Points on a hilly landscape, in no order, each with its height.
A climber steps from a point to whichever of its 2 nearest points has the largest rise for the distance, and stops where none of them is higher. Distance is the straight distance between rows; heights are no part of it.
z628: -25, -31, 25, 47, -1, -31, 23, -30, -2, -23, 35, 13, -36, 16, -16, 9, -5, 50, -51, -46, -8, 43, 4, 42, -20, -8, 27, 18, -37, 25, 44, -59, -18  height 4.95
z301: 18, 3, -20, -15, -30, 10, 19, 26, 16, 4, -9, -27, -8, -15, -4, -7, -9, -37, -30, 38, -4, -51, -1, -12, 14, -11, 3, -14, 7, 0, -63, 64, -32  height 1.38
z781: -10, 17, 44, 30, -32, -46, 4, -79, 26, 21, 42, 31, 12, -32, 11, 35, -8, 24, -29, 25, 53, 29, -9, 2, 54, 39, -37, -4, -18, -16, 25, -14, -56  height 2.23
z574: 0, -10, 21, 21, -17, -41, 21, 0, 16, -38, -14, -8, -82, 25, -17, -4, -8, -16, -40, -41, -11, -10, 4, -35, -5, -12, 28, 7, 8, 35, -31, -23, -1  height 0.32
z292: 15, -13, 50, 38, 42, -25, -27, -56, 31, 30, 26, 30, 4, -22, 4, -32, -14, 6, -38, 4, 25, -1, 1, 15, 1, 5, -35, 2, 2, 8, -26, -53, 3  height 0.18
z217: 12, 19, 32, 20, -38, -29, 22, -22, 22, -43, -18, -7, -41, 21, -3, 9, -2, -7, 6, 1, -1, 13, 13, -60, 11, -2, 17, 2, 2, -3, -27, -14, -31  height 1.84
z84: -7, -7, -23, -22, 15, -25, -9, 8, -44, 58, 19, 22, 19, -12, 3, 17, 4, 28, 5, -9, 44, 29, -35, 41, 5, 42, 5, 14, -2, 19, 51, -9, 28  height 2.34
z379: 16, -7, 24, -18, 1, -61, 12, 9, 4, 44, -4, 17, -25, -5, 3, 2, -12, 2, -4, -20, 49, 10, -6, 0, -10, 52, 4, -12, 5, 57, -20, -8, -7  height 3.18
z325: -1, 13, -45, -38, 25, 49, -52, 42, -47, 8, -26, -17, 0, -10, 4, -11, -3, -11, 3, -2, -23, -26, 1, 5, -15, -5, 18, 29, 3, -18, -4, 39, 47  height 5.40
z7: -7, -1, 37, 33, -9, -31, 12, -64, 15, 26, 33, 25, 38, -22, -1, 9, 9, 48, 7, 9, 26, 35, 0, 23, 21, 16, -35, -4, -18, -11, 37, -36, -38  height 2.75
z617: -12, -35, -16, -9, 31, -19, 18, 20, 13, 62, 2, 31, 30, -23, -5, 12, -13, 3, 27, 10, 25, -7, -19, 71, -30, 35, -19, -13, 12, 44, 21, 2, 1  height 2.56
z2: 2, 22, 44, 9, -18, -11, 21, -39, 14, -50, -13, 8, -11, 30, 3, 6, 25, 26, 66, -26, 1, 40, 34, -66, -20, -4, 3, -13, 4, -13, 11, -52, -15  height 1.04
z971: -2, -43, -32, -11, 17, -4, 36, 19, 48, 57, -14, 22, 43, -27, 10, 5, -11, -15, 44, 30, 14, -25, -11, 69, -31, 30, -31, -37, 17, 33, 5, 39, -15  height 2.94
z414: 8, -12, 15, 33, -13, -2, -4, -25, 13, -28, 16, -11, -30, 8, -9, -14, -14, 6, -54, -5, -7, -6, 6, 2, 18, -23, 9, 11, -8, 4, -18, -21, -5  height 7.21
z344: -33, -38, 8, 32, -26, -26, 52, 1, 9, -35, 22, 10, -46, 33, -22, 31, 4, 33, -37, -37, -23, 37, 1, 24, -8, -17, 26, 13, -29, 39, 35, -44, -28  height 4.38
z25: 15, 2, 18, -24, 30, -6, -17, 27, -7, 3, -24, 17, -20, 17, 13, -32, 4, -24, 48, -38, 11, -1, 11, -25, -36, 4, 10, -11, 17, 29, -38, -32, 47  height 0.62
z874: -26, -30, -46, -27, -27, 8, 28, 34, 12, 22, -28, 4, 30, -1, 22, 23, -6, -20, 79, 25, -4, 13, -1, 21, -6, 12, 10, -38, 32, 9, 31, 35, 13  height 5.16
z464: 7, 10, 14, -13, 3, -39, 2, -6, -17, 43, 8, 12, 7, -14, 10, 7, 10, 10, 16, -5, 47, 27, -20, 6, 9, 48, -8, -4, 8, 24, 9, -12, -2  height 3.52
z64: -7, 3, -9, -21, 38, 14, -41, 43, -41, 9, 6, 4, -43, 5, -8, -15, -5, -25, -32, -50, -1, -20, -16, 10, -11, 2, 18, 28, 9, 17, -8, -6, 65  height 5.49
z165: 25, -1, 19, -21, 41, -18, -29, 20, 6, 40, -9, 9, -12, -19, 8, -29, -7, -36, -18, -8, 27, -39, -4, -10, 1, 19, -9, 1, 27, 26, -60, 1, 41  height 1.70
z943: -18, -26, -32, -21, 5, -28, 13, 37, -38, 45, 4, 27, -10, -3, 0, 35, -9, 13, 6, -12, 29, 23, -25, 41, -11, 38, 19, 0, -1, 43, 37, -1, 19  height 2.62
z731: 1, -9, -19, -18, 65, 28, -45, 33, -31, 19, 3, -5, -12, -7, 0, -20, -13, -28, -45, -17, -16, -50, -13, 12, 4, -5, 7, 32, 8, 3, -30, 20, 72  height 4.76
z497: -19, -4, -39, -41, -3, 44, 1, 49, -18, 5, -32, -2, 25, -9, 29, 11, -1, -14, 67, 21, -19, -3, 6, 15, -22, 5, 3, -19, 21, 3, 17, 51, 21  height 5.90
z652: 12, -3, -19, -10, 28, 20, -19, 28, -8, 14, -2, -13, -5, -10, 5, -23, -16, -32, -22, 9, -9, -40, -1, 0, -1, -16, 0, 5, 11, 3, -38, 19, 31  height 4.09
z720: -15, -1, -29, -10, 16, 11, -15, -10, -46, 37, 33, 5, 35, -22, -3, 13, 9, 41, -15, 1, 18, 20, -28, 53, 8, 22, -4, 31, -17, -2, 62, -1, 8  height 2.22
z549: -2, 38, -22, -8, 18, 49, -41, -6, -46, 6, 16, -3, 54, -25, -9, -15, 31, 46, 9, 13, 2, 16, -6, 17, 4, -8, -18, 9, -20, -54, 56, 6, 25  height 5.09
z763: -21, -9, -35, 15, -5, 55, -18, -2, -22, -49, 12, -28, 11, 14, -22, 3, 3, 16, -37, 10, -51, -18, 13, 13, 4, -46, 22, 19, -36, -46, 27, 29, -4  height 3.40
z847: 14, 29, 37, -19, -33, -39, 10, 17, -9, -24, -41, -3, -26, 16, 36, 12, 2, -20, 61, -18, 26, 27, 18, -81, 7, 26, 23, -6, 29, 23, -33, 16, -4  height 1.56
z555: -5, 8, -17, 9, 10, 24, -34, -21, -26, 7, 35, -1, 24, -16, -18, 4, 6, 46, -40, 6, 14, 17, -16, 45, 7, -3, -6, 23, -31, -17, 33, -4, 0  height 2.57
z295: -15, -26, 13, -1, -6, -24, 46, 32, 34, -32, -19, 8, -56, 39, -2, 6, -4, -24, 7, -43, -21, -3, 10, -7, -42, -18, 25, -18, 8, 51, -15, -27, 0  height 0.33
z970: -3, 17, 4, 14, -32, -1, 15, -33, -17, -33, 13, -5, -8, 28, -12, 21, 19, 31, 6, -13, -3, 43, 6, -27, 12, 2, 15, 7, -7, -14, 30, -25, -26  height 6.04
z209: 12, -25, -15, -21, -7, -15, 43, 30, 51, 65, -11, 20, 47, -34, 22, 7, -10, -31, 37, 37, 20, -36, -24, 38, 1, 30, -39, -52, 18, 24, -12, 62, -24  height 3.31
z815: -30, -22, -13, -3, -1, -11, 3, 11, -45, 14, 29, 16, -28, 18, -17, 26, -11, 44, -33, -40, 9, 32, -18, 57, -14, 16, 25, 31, -23, 21, 65, -21, 10  height 4.91
z78: 3, 54, -19, -13, -19, 34, -38, -6, -58, -16, 6, -24, 21, -14, 3, 7, 25, 25, -14, 18, 5, 19, -13, -29, 37, 7, -5, 20, -12, -53, 20, 27, 4  height 3.06
z455: -8, -28, -31, -24, -22, 9, 40, 38, 44, 28, -20, 1, 38, -17, 19, 17, -6, -36, 45, 48, -1, -31, -9, 19, 4, 9, -22, -47, 16, 7, -3, 71, -21  height 3.72
z431: -20, -42, -57, -22, -32, -15, 13, 58, -7, 37, -21, -5, 13, -10, 32, 37, -14, -34, 46, 35, 4, 0, -20, 27, 5, 34, 15, -30, 35, 20, 23, 64, 9  height 4.60
z699: 16, 28, 0, -23, 5, -3, -22, -11, -19, 26, 8, 1, 21, -21, 8, -3, 7, 14, -4, 9, 31, 8, -13, -3, 12, 24, -21, 5, 5, -7, 3, -4, 4  height 3.94
z307: 12, 11, -13, 0, -1, 23, -15, 7, -8, -23, 7, -36, -26, 11, -6, -12, -13, -42, -55, 12, -21, -55, 0, -44, 38, -18, 10, 17, 8, -23, -56, 32, 20  height 4.99
z975: -3, 4, 29, 14, 15, -40, -2, -48, 0, 42, 34, 31, 18, -20, -7, -2, 0, 46, 0, -5, 41, 42, -14, 35, 0, 30, -19, 1, -1, 19, 30, -41, -13  height 3.08
z304: 24, -22, 43, 12, 55, -15, -4, 1, 35, 15, -15, 23, -8, 12, 2, -43, -5, -33, 12, -20, 9, -23, 15, -14, -25, -5, -18, -12, 27, 32, -52, -50, 23  height 1.25
z651: -2, -28, 6, 10, -41, -18, 63, -3, 69, 3, -15, 4, 41, -2, 10, 26, 18, -27, 57, 38, -9, 5, -10, 0, 22, -2, -19, -57, 18, -14, 4, 9, -53  height 3.41
z46: 17, 40, 41, -1, -42, -28, 17, -24, 17, -37, -37, 4, -40, 18, 15, 19, 0, -15, 42, -9, 23, 29, 34, -102, 14, 16, 19, 5, 18, 1, -34, 2, -22  height 1.67
z97: 16, -2, 30, 29, 41, 1, -21, -50, 32, 21, 34, 11, 45, -39, 8, -31, -6, 9, -43, 20, 11, -13, 2, 37, 4, -18, -46, -6, -11, -14, -6, -27, 2  height 0.39
z116: 5, 15, 1, 17, 10, 18, -34, -10, -36, -30, 18, -14, -26, 21, -9, -8, 10, 4, -36, -28, -11, 8, 15, -24, -1, -15, 12, 22, -6, -26, 7, -24, 31  height 3.86
z81: 14, -2, 55, 32, -25, -24, 28, -43, 63, -38, -9, 2, -21, 15, -6, 7, -3, 2, -3, 12, -2, 13, 21, -37, 9, -16, -9, -7, -2, 8, -29, -30, -55  height 2.03
z137: 31, -9, 50, -3, 53, -39, -8, 1, 43, 36, -10, 28, -19, -6, 6, -38, -20, -40, -6, -7, 30, -39, -10, -15, -8, 21, -14, -6, 30, 48, -68, -23, 20  height 1.46
z240: 0, -23, -29, -28, 48, 3, -14, 25, 0, 54, 1, 16, 19, -29, -1, -13, -17, 3, -4, 5, 8, -22, -11, 75, -44, 30, -14, 11, 2, 44, 13, 22, 12  height 2.69
z241: -20, -25, -2, 44, -31, 3, 35, -28, 21, -44, 24, -12, -8, 18, -18, 17, 2, 32, -40, 10, -21, 13, 9, 16, 11, -31, 10, 0, -43, -3, 19, -12, -53  height 7.87
z179: 4, 1, 25, 1, -42, -28, 45, 12, 60, 18, -28, 4, 24, -5, 26, 12, 8, -29, 77, 29, 18, 15, -5, -33, 32, 12, -31, -60, 26, -6, -19, 15, -42  height 3.71
z710: -37, -33, -18, -11, 8, 0, 2, 35, -30, 5, 4, 21, -36, 16, -24, 22, -20, 26, -34, -46, -19, 12, -10, 66, -44, 4, 12, 28, -13, 38, 51, -4, 21  height 4.31
z353: -19, -9, -45, -30, 4, 53, -5, 54, -18, -12, -27, -3, 7, 4, 6, -3, -11, -9, 27, 15, -46, -20, 16, 9, -36, -14, 12, 14, 7, -8, -1, 42, 12  height 5.10
z774: -9, -27, 3, 45, 27, 34, 12, -7, 26, -50, 10, -11, -14, 30, -9, -23, -9, -25, -44, -4, -62, -30, 23, -12, 6, -51, 12, 12, -10, -16, -39, -7, 19  height 3.14
z682: -29, -18, 4, 33, 13, -1, 2, -14, -26, -5, 35, 13, -13, 16, -17, 12, 5, 45, -27, -37, 4, 38, 3, 51, -22, -12, 24, 30, -36, 12, 54, -51, -3  height 5.67
z507: 7, 62, 45, -2, -17, -23, 1, -64, 19, -6, -4, 25, 21, -15, 11, 14, 6, 6, 41, 6, 29, 30, 18, -52, 27, 20, -40, -16, -7, -44, 22, -16, -29  height 4.81
z491: 19, 11, 11, 21, -11, -5, -13, -25, 17, -26, 14, -15, -27, 0, -8, -3, -15, -15, -42, 18, 0, -11, 0, -36, 23, -11, 1, 16, 5, -17, -45, -3, -12  height 6.32
z768: -27, -32, -27, -19, 26, 17, -22, 45, -21, 14, -5, 8, -19, -4, -21, 0, -35, 1, -25, -19, -27, -7, -8, 74, -50, 2, 2, 43, -1, 18, 28, 18, 29  height 3.70
z343: -11, 7, 33, -21, -31, -44, 26, 16, -7, 8, -36, 0, -15, 26, 41, 13, 22, -7, 92, -15, 26, 44, 4, -61, 9, 31, 25, -30, 42, 27, -3, -1, 9  height 1.45
z836: 7, 49, -17, -11, -39, 2, -23, -19, -53, -6, 17, -28, 2, -22, 3, 20, 10, 20, -44, 21, 21, 5, -23, -22, 55, 22, -5, 20, -15, -38, 9, 41, -13  height 2.70
z147: 2, 8, -43, -13, -51, 33, 11, 23, -1, -8, 11, -43, 19, -24, 1, 20, -7, -13, -37, 48, -13, -39, -25, 2, 45, -9, -4, -4, -10, -26, -10, 81, -35  height 2.02
z808: 8, 41, 52, 5, -24, -36, 14, -47, 37, -6, -9, 11, -4, -2, 8, 19, 1, -11, 24, 19, 24, 18, 3, -46, 21, 15, -32, -17, -1, -17, -15, -13, -46  height 4.37
z150: 25, 27, 25, -29, 10, -14, -11, 12, -5, 6, -30, 8, -5, 4, 18, -20, 11, -9, 47, -13, 28, 11, 13, -35, -19, 11, 0, -15, 18, 17, -25, -19, 12  height 0.75
z891: -14, 20, 46, 31, -35, -56, 15, -84, 32, 34, 28, 31, 35, -38, 6, 33, -3, 20, 16, 23, 32, 40, -6, 5, 46, 32, -37, -17, -15, -41, 52, -36, -45  height 2.45
z169: 4, -25, -33, -27, -27, -16, 28, 51, 8, 29, -26, -11, 10, -12, 34, 20, -4, -23, 34, 31, 18, -11, -16, 5, 14, 19, 1, -44, 13, 24, -18, 67, -6  height 4.14
z997: -9, 15, -20, 17, -10, 32, -35, -15, -33, -30, 30, -26, 13, 4, -11, 4, 3, 34, -47, 3, -16, 11, -5, 20, 12, -18, 21, 25, -28, -39, 23, 7, 1  height 2.96
z493: 7, 19, -29, -10, -41, 18, -8, -2, -19, 5, 14, -20, 20, -31, 2, 16, 4, 7, -37, 41, 10, -18, -26, 3, 51, 7, -27, -1, -16, -32, 3, 58, -31  height 2.33
z14: 2, -4, 18, -1, 6, -25, 12, 23, 6, -14, -14, 7, -66, 28, -7, -13, -6, -24, -8, -53, -2, -14, 5, -14, -29, -2, 21, -2, 6, 32, -29, -33, 26  height 0.45
z820: 16, -2, 24, 13, 27, 10, 1, -23, 42, 3, 0, 10, 44, -6, -6, -38, -4, -6, 7, 20, -5, -19, 16, 8, -9, -33, -33, -18, 3, -5, -22, -20, -1  height 0.81
z115: -5, 12, 27, 2, -6, -2, 42, -2, 4, -27, -7, 12, 15, 39, 11, -1, 39, 19, 96, -24, -8, 52, 33, -52, -29, -7, 8, -28, 14, -2, 34, -58, -1  height 1.20
z495: 12, 46, -25, 0, 8, 51, -50, 6, -43, -33, -3, -37, 9, 9, -6, -15, 24, -5, -13, 0, -30, -10, 7, -42, 19, -32, 11, 18, 2, -60, -10, 22, 35  height 4.10
z572: -19, -12, -20, 24, -41, 13, 42, -10, -5, -42, 11, -8, 8, 21, -9, 25, 16, 24, 2, 9, -21, 25, 4, -7, 20, -16, 19, 3, -18, -16, 31, -10, -38  height 6.82
z761: -6, 19, 2, 18, 30, 41, -50, 0, -54, -37, 17, -23, -41, 23, -6, -8, 18, -11, -40, -38, -21, -6, 4, -44, 25, -17, 27, 33, -3, -35, -17, -6, 55  height 3.92
z770: -13, -10, -17, 14, 19, 28, -26, 4, -27, -39, 9, -13, -14, 21, -23, -5, 7, 17, -31, -36, -35, 0, 9, 17, -22, -30, 27, 30, -22, -19, 36, -25, 20  height 4.41
z794: -1, -17, 30, 6, -1, -30, 48, 17, 43, -9, -14, 17, -21, 33, -3, -6, 10, -2, 40, -27, -10, 20, 10, -3, -34, -3, 16, -17, 8, 49, -8, -50, -19  height 0.21
z321: 6, 30, -36, -25, 26, 48, -39, 28, -39, -10, -17, -25, 7, 0, 2, -26, 8, -24, -13, -2, -21, -35, 4, -33, 6, -29, 20, 15, 12, -36, -31, 30, 51  height 4.68
z860: -11, -40, -30, 3, -46, -1, 62, 22, 53, 4, -26, -11, 20, -3, 10, 27, -3, -32, 46, 49, -9, -7, -5, 5, 20, -5, 2, -50, 13, -4, -3, 42, -43  height 3.32
z783: 0, -4, -31, 22, 1, 61, -16, 4, -6, -48, 3, -41, 9, 24, -20, -8, -6, -17, -37, 10, -65, -33, 21, -15, 2, -54, 23, 19, -14, -45, -14, 31, 9  height 3.88
z71: 15, 71, -8, -2, 5, 47, -56, -19, -63, -34, 1, -38, 14, -12, -5, -3, 35, 17, -10, 3, -8, 17, 10, -50, 19, -19, 2, 19, -6, -74, 23, 14, 28  height 3.54
z447: 25, -24, 35, 7, 45, -11, 2, -9, 51, 27, -10, 22, 24, -7, -5, -47, -6, -23, 9, 6, -3, -32, 6, 21, -35, -10, -26, -22, 12, 24, -28, -41, 11  height 1.03
z694: -1, 3, -18, 17, 16, 27, -28, 9, -39, -32, 14, -28, -37, 18, -15, -3, -8, -27, -65, -24, -29, -32, 0, -32, 32, -25, 21, 32, -3, -19, -26, 20, 30  height 4.42
z356: 5, -18, -27, -10, -22, 18, 23, 43, 23, -18, -18, -27, -38, 8, -6, -2, -17, -38, -21, 26, -30, -48, 11, -14, 1, -20, 28, -9, 2, 13, -52, 45, -14  height 1.17
z591: -8, 12, -20, -8, -35, -8, 7, 6, -30, 6, 0, -14, 7, 3, 8, 22, 14, 10, 20, 9, 15, 26, -17, -16, 34, 26, 18, -15, -2, -9, 22, 6, -5  height 1.55
z42: 11, 27, 54, -11, -29, -40, 29, -14, 41, 6, -30, 12, 4, -12, 29, 16, 2, -24, 54, 18, 35, 12, 6, -49, 23, 36, -31, -28, 20, -10, -25, 18, -36  height 4.03
z314: 21, -9, -3, -22, 34, -11, -13, 5, 9, 47, 3, 7, 20, -33, -1, -16, -7, 0, -7, 16, 22, -30, -18, 43, -17, 17, -18, -8, 0, 23, -8, 7, 3  height 2.30
z960: -8, -8, -29, -7, 27, 39, -33, 11, -24, -6, 0, 1, 15, 1, -13, -8, 0, 20, 3, -6, -28, -11, 3, 34, -28, -22, 11, 21, -12, -15, 32, 0, 14  height 5.14
z529: 24, 15, 49, 2, 60, -18, -35, -28, 11, 45, 6, 33, 31, -19, 2, -37, 4, 17, 32, -20, 39, 22, 5, 33, -40, 17, -34, -2, 8, 19, 5, -63, 21  height 2.32
z843: 6, 2, 12, -6, 33, -14, -11, -25, -3, 49, 17, 31, 45, -22, -4, -23, 8, 40, 36, -3, 43, 21, -10, 40, -24, 21, -27, -4, -4, 22, 38, -43, 5  height 2.71
z477: 1, -20, -3, 29, -9, 24, 27, 0, 18, -65, -10, -18, -26, 43, -16, -7, 3, -16, -19, -18, -69, -17, 32, -31, -13, -60, 29, 3, -8, -11, -18, -17, -3  height 2.78
z188: -9, -18, 4, -14, -5, -38, 22, 32, -13, 26, 3, 27, -26, 11, -5, 10, -13, 11, -4, -24, 25, 7, -10, 31, -20, 28, 11, 3, 0, 46, 11, -11, 4  height 2.89
z642: 5, -11, 26, 47, -32, -7, 27, -47, 56, -49, 8, -22, -8, 14, -11, 4, -7, 3, -24, 24, -27, 0, 22, -24, 11, -40, -2, -10, -19, -12, -23, -28, -63  height 2.25
z736: -14, 5, 24, -12, -27, -20, 39, 16, 9, -19, -19, 11, -4, 32, 26, 3, 28, 5, 100, -19, 14, 47, 18, -45, -20, 13, 24, -31, 16, 20, 18, -30, 4  height 1.32
z120: -8, 17, -29, -47, 44, 26, -50, 54, -56, 18, -20, -5, -23, -5, 0, -3, -8, -7, -12, -32, -4, -14, -6, 24, -31, 2, 22, 36, 12, 7, 11, 19, 63  height 6.34
z13: -4, 5, -21, -4, -51, -12, 16, -15, -10, 17, 13, -5, 23, -32, 9, 22, 10, -1, 2, 25, 25, 13, -26, -1, 44, 34, -10, -25, 5, -18, 26, 20, -25  height 1.76
z224: -12, -13, -42, -18, 14, 53, -12, 26, -12, -35, -15, -25, 1, 19, -10, -6, -11, -18, -13, 7, -69, -32, 22, 6, -27, -40, 25, 26, -5, -24, -9, 35, 21  height 4.45
z358: 13, 34, 36, -3, -11, -6, -5, -17, 0, -27, -23, 4, -17, 23, 6, -4, 16, -2, 57, -22, 9, 22, 17, -66, -16, -2, 2, -9, 14, 3, -12, -30, -3  height 0.90
z68: 19, -19, -9, -26, 34, -23, -12, 35, 18, 45, -11, 11, -10, -13, 4, -28, -19, -27, -4, -4, 23, -41, -13, 37, -26, 16, -9, -3, 13, 46, -41, 8, 26  height 1.97
z806: 1, -25, -5, 22, 30, 30, -5, 4, 3, -11, 6, -1, -15, 11, -7, -26, -19, -30, -49, -5, -32, -39, 6, 1, 14, -23, -9, 4, 0, 2, -40, 0, 29  height 3.59
z467: 15, 21, 37, 24, 15, -6, -8, -53, 38, 13, 15, 13, 44, -29, 6, -27, 4, 12, 4, 24, 3, 2, 8, 15, 2, -19, -52, -21, -18, -24, -7, -27, -25  height 0.60
z460: -17, -36, -44, -32, 17, 16, -9, 44, -12, 35, -14, 8, 1, -18, -6, -2, -35, -2, 2, 10, -21, -26, -19, 73, -44, 13, -12, 22, 6, 24, 4, 43, 9  height 3.15
z76: 22, 15, 2, -1, -20, -15, -17, -3, 5, -12, -8, -23, -37, -3, -1, -6, -21, -41, -49, 8, 6, -32, -5, -47, 45, 4, 7, 13, 13, -4, -67, 25, -9  height 5.63
z296: 12, 11, -10, -19, 22, 21, -31, 14, -22, 6, -1, 5, 12, -2, -5, -22, 8, 9, 0, -13, 10, -9, 6, 4, -11, -7, 4, 3, -2, -3, 1, -8, 19  height 4.49
z432: -8, 23, -30, -16, 41, 53, -54, 5, -54, -7, 2, -9, 29, -5, -13, -7, 26, 28, 10, -14, -14, 12, -2, 13, -28, -18, 5, 29, -6, -37, 45, 2, 44  height 6.10
z846: 12, 4, -46, -16, -22, 35, 3, 29, 12, 4, -5, -21, 22, -23, -8, -5, -12, -22, -34, 48, -22, -59, -3, 25, 6, -16, -13, 6, -8, -15, -36, 83, -22  height 1.68
z439: -8, 3, 12, 12, -44, -45, 17, -46, 7, 34, 25, 10, 14, -29, 2, 35, 5, 15, -11, 26, 37, 28, -26, -2, 48, 43, -23, -15, -1, -6, 32, -5, -31  height 1.99
z590: 6, -21, 10, 29, -7, 3, 36, -9, 46, -58, -7, -19, -7, 32, -18, -9, 1, -4, -3, 12, -45, -13, 21, -19, -15, -57, 8, -10, -13, 0, -22, -23, -33  height 2.52
z319: -6, 15, -34, -46, 48, 54, -60, 36, -46, 17, -19, -6, 28, -23, 3, -19, 6, 17, 19, -11, -18, -8, -7, 29, -37, -5, 0, 40, 11, -31, 24, 23, 54  height 5.05
z140: 7, -20, 2, 56, -1, 10, 3, -36, 27, -31, 19, -14, 4, 14, -13, -10, -5, 13, -50, 4, -20, 3, 16, 19, 10, -48, -3, -1, -31, -12, -5, -22, -23  height 8.43
z8: -16, -10, 13, 44, -26, -15, 32, -33, 7, -58, 24, -7, -37, 43, -20, 18, 12, 34, -32, -26, -29, 35, 11, -7, -1, -21, 28, 12, -32, 2, 17, -43, -30  height 3.93
z926: 5, 39, 31, 10, -26, -17, 4, -55, -20, -10, 5, 6, 10, -1, 5, 20, 20, 31, 19, 3, 26, 41, 3, -46, 29, 15, -11, 2, -3, -24, 27, -21, -25  height 5.35

For each start below, name the point where the climber stops.
z971: z497
z467: z682
z720: z497
z314: z682
z651: z140
z84: z432
z115: z120
z761: z140
z642: z120
